Points on a hilly landscape, in no order, each with its height.
A ball rolls from a point to whichever of its 2 nearest points has the largest drop for the distance, and stops where none of them is lower. Distance is the straight distance between rows; heights are no part of it.
J_839: [146  74 112 140  59 114  69 124 141 156 166  93 121  90 211 130  89 151
  95 146 123  84  99 147 116]  h=6.2
J_562: [ 92 131 101 123 129 106 127 146 177 115 116 156 170 191  67 125 149 106
 145 119  86 130 109  88 118]  h=47.7
J_82: [ 90 143 145 115  75 107 128 137 178 106 114 151  90 112 151 147 156 115
 122 135 122 148 104 131 125]  h=26.6
J_342: [144 130 148 145 129 150 176 147 137  77 108  69 141 140  93  98 157 149
 163 156 140 165 109  99 160]  h=23.1
J_699: [156 143  92 135 124 107 131 159 148 170  91 115 128 107 147 116  50 119
 111  94 146 151 154 169 104]  h=41.3
J_732: [131 143  93 142 115 103 117 134 157 170 153  95 122 168 149 104 100 109
 150 102 110 154 113 147 110]  h=24.6
J_963: [122 111 116 116 152 148 117 175 172 126  60 162 141 105 116 160 127 121
  90 117 152 130 173 140 121]  h=40.7
J_414: [184 101 119 142 124 193 120 155 136 155  86  68 163 127 144  74  89 154
  98  83 135 130 141 180 163]  h=38.5
J_160: [ 62 135 132 107  52 110 137 113 153  64 152 180 146 143 113 159 188 144
 155 133  56 110 115 107 138]  h=45.9
J_20: [116 148 178 132 150 133 137 119 119  71 116 151 116  92 130 101 176 116
 116 124 148 130 191 141 125]  h=34.0
J_78: [117 126  61 140 132 166 133 169 179 156 136 129 137 124 162 106 127 161
 143 125 141 128  92 171 147]  h=18.5
J_290: [152 152 173 137 191 152 131 139 118 152 107 119 147  95  77 107 127 133
  91  91 151 132 127 129 183]  h=51.8
J_535: [104 130 118 131 113  49  93 137 150 144 133 173 143 101 119 150  99  99
  69 134 113 108 140  98  93]  h=38.7
J_243: [108 123 133 107 157 152  78 142 149 151  90 153 158 167  97 167 136  91
 138 104  96 115 164 108 121]  h=49.8
J_801: [133 134 112 133 145 160  87  84 100 167 170 127  94 159 174 143 144 119
 163 129 119 113 133 150 123]  h=54.8
J_951: [104 151 100 127 189 151  88 102 123 158 148 159 141 173 105 105 161 101
 129 141  95 127 124 113 149]  h=30.1
J_174: [147 138 101 141 198 166  74 123 105 178 152 111 141 145 115  99 129 105
 117 119 127 121 150 142 153]  h=33.9
J_927: [172 109  81 136 127 157 102 168 154 158  77  80 146 119 154 109  70 131
  99  88 138 143 158 192 124]  h=40.1
J_131: [151 141 128 114 163 154 112  72  61 158 164 160  85 148 139 153 137 104
 149 121 139 111 170 129 104]  h=55.5
J_647: [145 129  94 145 139  85  91 133 130 137 138 125 106  80 168 158 113 103
 105 130 144 107 166 148 101]  h=17.8
J_584: [178 164 125 135 205 113 122  72  26 152 146  97 126 111 100  98  90  90
 129 107 126 126 167 122 108]  h=26.2
J_359: [113 100  80 123  99  89 103 171 187 164 120 136 127 103 161 136  77 121
  82 108 144 120  90 167 114]  h=25.9
J_11: [123 180 175 124 110 120 189 119 110 124 107 133  93 119 122 118 134 115
 145 116 133 187 149 143 120]  h=26.3
J_134: [133 124 141 145  47  86 158 109 135 130 188 107 102 131 183 113 110 168
 126 155 122 143  52 129 131]  h=4.2
J_764: [199  85  86 142 125 124 124 113  87 118 140  93 127  72 180 107  54 153
 122 116 169  83 158 153  81]  h=25.3
J_778: [136 163 164 114 140 173 177 153 132  94  90 135 157  91  47 107 174 155
 129 139 137 147 115 112 196]  h=51.5
J_307: [104 119 184 115  52  85 100 123 149 124 143 147 113 105 152 169 141 130
  84 145 123 122  95  95 123]  h=34.5
J_590: [ 81 114 107 100  75  97  97 155 189 171 136 135 143 127 134 174 136 111
 120 119 119  83   8 146 124]  h=69.0
J_76: [159 146  57 133 190 109  73 114  90 171 139 111 134 135 128 121  98  93
 115 126 119 123 169 133 111]  h=35.7
J_572: [105 120 112 112  93 168 125 124 150 117 130 143  92 114 188 167 161 170
 157 169 140 117  78 142 139]  h=60.2
J_23: [163 129 147 119 125 186 170 134 112  91 106  73 117 137 132  88 142 183
 158 148 164 160  96 130 161]  h=16.9
J_742: [ 81 144 115  83  61  96 128 135 192 133 133 176 122 147 105 190 139 125
 142 115 105 107  28 117 110]  h=70.4
J_461: [153 140 170 126 167 164 156 157 128 141  97 128 159 120  52 127 136 159
 117 109 138 133 112  90 202]  h=49.2
J_403: [161 137 168 105 179 181 121  78  54 139 153 166 107 130 106 129 143 120
 133 102 152 107 163 126 137]  h=56.2
J_890: [ 99 132 137 103 157 170 102 169 168 123  73 161 162 140  87 151 167 114
 120 104 110 127 152 125 156]  h=45.6
J_10: [149 143 114 153  93 114 151 121 134 164 147  82 123 141 172  77  71 137
 150 113 118 154 124 154 105]  h=21.8
J_308: [ 98 147 186 111  95 142 155 100 104  76 127 162 139 156 106 114 174 137
 148  96  82 131 194 110 140]  h=51.4
J_806: [143  95 111 123  89  83  61 121 122 150 145  92 109  77 189 183 102 110
  96 138 134  93 117 141 102]  h=15.4
J_431: [122 123 116 117 125 147  77 121 132 169 126 108 103 145 173 175 120 106
 156 130 111 120 136 146 112]  h=54.0
J_298: [139 122 107 120  46 120 178 121 139  97 140  98  93 142 170 119 116 188
 156 168 128 154  49 129 144]  h=10.0
J_489: [143 129 164 122 166 154 113 140 130  76  81 116 101  88 148 110 162 126
 113 145 181 139 162 150 134]  h=31.3
J_657: [ 76 117 136 131 142 126 149 129 141  70 137 194 164 126 108 104 164 161
 123 142 122  93 163  87 134]  h=54.9
J_660: [172 132 100 107 225 121  92  93  50 105 118 153 155  97  81 124 123 100
 102 123 141  89 190  95 102]  h=21.4
J_279: [106 140 148 126 143 156 183 144 140  70 115 162 161 108  77 106 169 160
 135 143 140 124 152 104 158]  h=52.8
J_832: [101 161 164 117 123 110 137  94 106 100 135 160 141 172  92 108 148 105
 142 101  69 145 178  91 121]  h=50.9
J_385: [ 62 137 154 106  64  83 133  89 128 101 170 210 138 144 121 147 150 144
 103 131  69  96 131  91 122]  h=42.4
J_712: [112  36 110 140 109 104  71 158 169 166 126 100 152 130 170 184 110 104
 100 147 120  98  95 143 111]  h=64.8
J_44: [116  47 115 138 156 130 117 162 154 129 110 126 152 175 133 151 107 123
 112 140 157 116 145 103 112]  h=59.6
J_841: [181 103 156 121 137 180 119 110  93 113 113  75 106 118 165  88  89 154
 148 111 178 131 148 155 109]  h=25.7
J_689: [111 179 193 140 129 142 231 115  61 115 136 142 133 114  69 102 188 119
 137 124 102 165 138 141 154]  h=36.9
J_274: [139 177 188 154 124 163 237 112  59 133 139 108 121 106  56 114 173 139
 143 131 113 167  92 135 180]  h=37.8
J_484: [ 84 121 174 108  83  83 137  68  79  89 172 201 126 140 142 128 146 134
 114 121  74  98 172  97 104]  h=39.1
J_18: [147 168 142 118 145 183 114 133 126 156 127 111 110 147 115 137 159 129
 143 106 127 160 123 143 174]  h=42.7
J_429: [180 156 138 137 226 126 120 101  38 136 128 131 144  84  72 102  94 108
 108 101 160 110 169 123 117]  h=24.5
J_941: [149  75  99 117 188  97  80 112  88  86 104 148 161 114 100 153 116  90
 106 128 139  67 204  85  80]  h=15.3
J_659: [122 115 115 152 158 118 155 175 171 130 107 113 179 177  72 104 126 110
 127 120 115 161 127  99 139]  h=53.7
J_702: [116 126 128 120 138 120  79 103 129 155 123 138 118 179 131 172 126  93
 156 119  87 117 158  94 104]  h=52.6
J_90: [163 136 119 150 147 182 136 146 135 148 110  89 139  99 147  64 120 164
 115 108 150 144 127 182 178]  h=37.2
J_728: [105 131 116 182 182 108 162 132 127 130 161 120 140 106 143  62 120 131
 122 153 159 131 125 139 123]  h=32.6
J_725: [134 140 174 146 165 116 160  89  83 119 142 145 126 140 114 102 110 119
 144 125 139 132 172  95  90]  h=19.0
J_208: [177  73  53 152 124  93 107 134 106 146 156 103 146  85 177 121  57 142
  90 124 138  72 145 150 102]  h=27.0
J_303: [142 181 145 144 121 161 207 126  97 144 147 101 132 145  77 109 136 156
 171 137 124 172  79 126 164]  h=38.9
J_275: [183 100 122 143 185 134  91 152 108 137 101  86 153 134  98 130  99  97
 103 101 157 125 190 132 115]  h=55.0
J_794: [103 145 110 121 131  74 103  56  99 154 176 178 106 164 138 137 127  98
 113 155  88 123 127  99  95]  h=34.6
J_191: [139 179  93 129  92 164 210 115 106 127 166 131 116 145  63 145 159 148
 186 150 117 180  68 162 153]  h=39.8
J_747: [155  84 147 128 103 113 123 113 125 128 138 101  94 135 179 134  84 161
 138 143 160 115 125 106  96]  h=19.8
J_574: [148  76 106 126 149  75  69 127 113 104 107 130 142 111 129 194 113  92
  98 128 122  81 191  92  86]  h=21.6
J_96: [140 134 132 144 165  87 115 110  97 114 143 129 117 105 132 125 107  98
 121 131 151 115 178 115  92]  h=12.9
J_3: [178  89 127 142 133 133 125  99  92 113 145  89 102 112 175  99  61 147
 153 116 178 110 149 130  80]  h=23.6
J_693: [154 133 130 131 152 178 119 155 141 147 121  86 148 162  86 119 153 140
 147 112 127 139 101 120 192]  h=45.1
J_34: [112 178 145 173 175 135 185 156 118 137 119 112 150  91 109  77 136 131
 128 134 155 161 121 151 145]  h=35.1
J_619: [139  94  79 175 167 103 135 136 109 147 160 104 159 106 159  76  74 138
 105 137 152 106 147 146 106]  h=29.5
J_596: [105 120 115 121 130 104 146 177 194 119  81 172 135 120 123 142 113 128
  99 122 150 147 139 133 119]  h=37.1
J_327: [125 160 204 125 145 153 186 103  66  94 123 164 120  93 100  89 181 116
 113 109 127 144 182 151 146]  h=35.8
J_599: [180 130 165 139 188 146 108 150 115 141  83 101 143 106  87 124 108 130
  93  98 166 133 173 139 145]  h=53.6
J_623: [109 145 107 106 105 146 153 159 185 108 108 142 138 149  71 153 157 131
 171 130 107 140  86 113 142]  h=42.6
J_796: [155 134 119 107  76 160 175 123 111  71 106  88  90 149 147 113 141 183
 181 171 141 169  82 140 155]  h=13.5
J_351: [106  88 145 125 108 134 123 130 152 110 153 161 116 130 162 174 151 168
 133 169 145  84  89  95 135]  h=59.0
J_114: [106 102 111 129 113  72 128 176 185 147 109 157 136  98 131 146  81 117
  65 121 155 133 117 128 103]  h=31.8
J_773: [119 131  57 129 127  85  87 123 145 194 163 135 130 145 147 115  78  96
 115 122 107 118 101 142 104]  h=28.0
J_788: [158  92 143 112 149 168 114 143 120  92  75  95 101 102 176  97 118 157
 122 142 190 131 143 154 125]  h=28.4
J_787: [117 110  78 135 113 136 108 161 175 153 126 129 120 105 193 117 101 146
 111 133 138 121 112 172 126]  h=21.5
J_203: [ 84 152 122 122 145  77 112 115 147 114 120 157 169 174  84  95 135  90
 126 112  67 138 164  87 113]  h=47.5
J_322: [ 91 150 105 136 165 158 121 126 139 122 161 167 130 154 116 127 194 119
 160 150 104 131 115 121 160]  h=26.0
J_459: [ 86  81 120 118  90 111  91 158 192 146 117 109 129 139 162 177 132 111
 128 140 111 114  54 139 123]  h=67.1
J_705: [122 134  88 136 125  53  77  92 115 176 185 127 114 140 156 124  90 101
 102 147  99 121 110 115 105]  h=30.8
J_495: [113 144 124  80  84 182 164 119 121 110 114 169  74 134 151 176 186 158
 159 163 123 147  98 149 145]  h=60.6
J_483: [137 198 123  92 109 186 158 137 128 140 120 135 111 121  75 149 184 123
 150 109 117 168  92 162 192]  h=41.5
J_878: [132 114 142 143  78  80 138 105 118 151 188 117 113 128 177 125  80 161
 105 144 146 119  84 102 110]  h=12.2
J_219: [108 151 173 104  99 180 137 112 121  79 112 153 127 157 103 163 208 136
 169 118  83 124 157 118 149]  h=50.0
J_369: [179 142 169 143 139 163 148 142 114 164 119  47 135 146 101  90 115 151
 135  93 130 153 101 126 195]  h=48.0
J_188: [143 162 198 139 137 144 180 114  85 128 118  92 111 137 108  99 119 129
 148 118 147 159 145 122 122]  h=23.9
J_129: [103 103 132 137 139 119 152 127 142 105 154 167 125 128 137 119 138 156
 132 160 160 105 120  89 128]  h=57.2
J_395: [119 101 160 117 120 102 103  73  94  94 153 177 116 142 136 156 125 120
 135 135 117  85 178  79  85]  h=35.4
J_541: [ 95 136 113 126 136  47 107 114 142 134 128 166 155 140 102 116 107  88
  92 127  90 128 163  89  89]  h=43.1
J_62: [112  33  99 146 164 136  71 158 143 150 109 108 159 149 158 182 115 100
 120 145 131  96 146 138 109]  h=62.3
J_293: [146 157 150 157 147 165 185 141 112 141 117  79 143  93 145  57 101 168
 130 120 148 154 114 175 146]  h=36.3
J_676: [ 82 129 142 104  69 162 138 106 145  68 118 148 120 149 115 189 219 124
 180 159  67 124 110 130 144]  h=48.3
J_476: [106 139  93  83  93 153 122 158 192 134  78 116 117 152 130 166 148 119
 178 122 120 137  60 159 129]  h=45.2
J_595: [114 180 107 112 105 165 185 133 137  96 138 162 121 129  63 146 189 138
 176 148 106 153 104 138 160]  h=40.6
J_743: [119 131 153 158 102 104 176 142 153  80 136  90 118 154 123  98 153 140
 165 158 133 161 107  95 131]  h=29.8
J_444: [118 143 136 161 107  70 171 129 116 151 149 110 114 112 153  98  69 133
 129 130 141 144 117 118  91]  h=18.1
J_466: [108 132 162 110  44  98  90 121 150 144 166 122 107 121 163 178 136 133
  94 142 121 129  36 121 128]  h=40.0
J_983: [122 134 133 118 102 101  97 140 156 108  98 130  81  89 181 144 134 109
 112 136 147 140 141 154 116]  h=22.1
J_194: [168  58 119 143 163 149  95 159 125 132 100  74 150 169 130 123  88 127
 117 110 166 130 171 136 119]  h=56.5
J_947: [123  82 146 120 111  80  55  97 106 121 143 139 128 109 146 191 123  98
 107 150 106  75 153  84  93]  h=29.1
J_345: [ 99 146  71 135 144 149 116 151 171 153 160 130 126 145 141 120 160 121
 158 137 123 128  84 154 155]  h=21.7
J_512: [111 169 138 106  68 106 180 139 165 112  97 138  85 128 136 138 134 124
 136 133 130 180 100 138 122]  h=28.6

For each start below, name the point where the ball stops.
J_131 | J_78
J_459 | J_461
J_676 | J_941
J_743 | J_134
J_572 | J_461
J_927 | J_3
J_794 | J_134
J_18 | J_3
J_476 | J_3
J_963 | J_78
J_689 | J_3
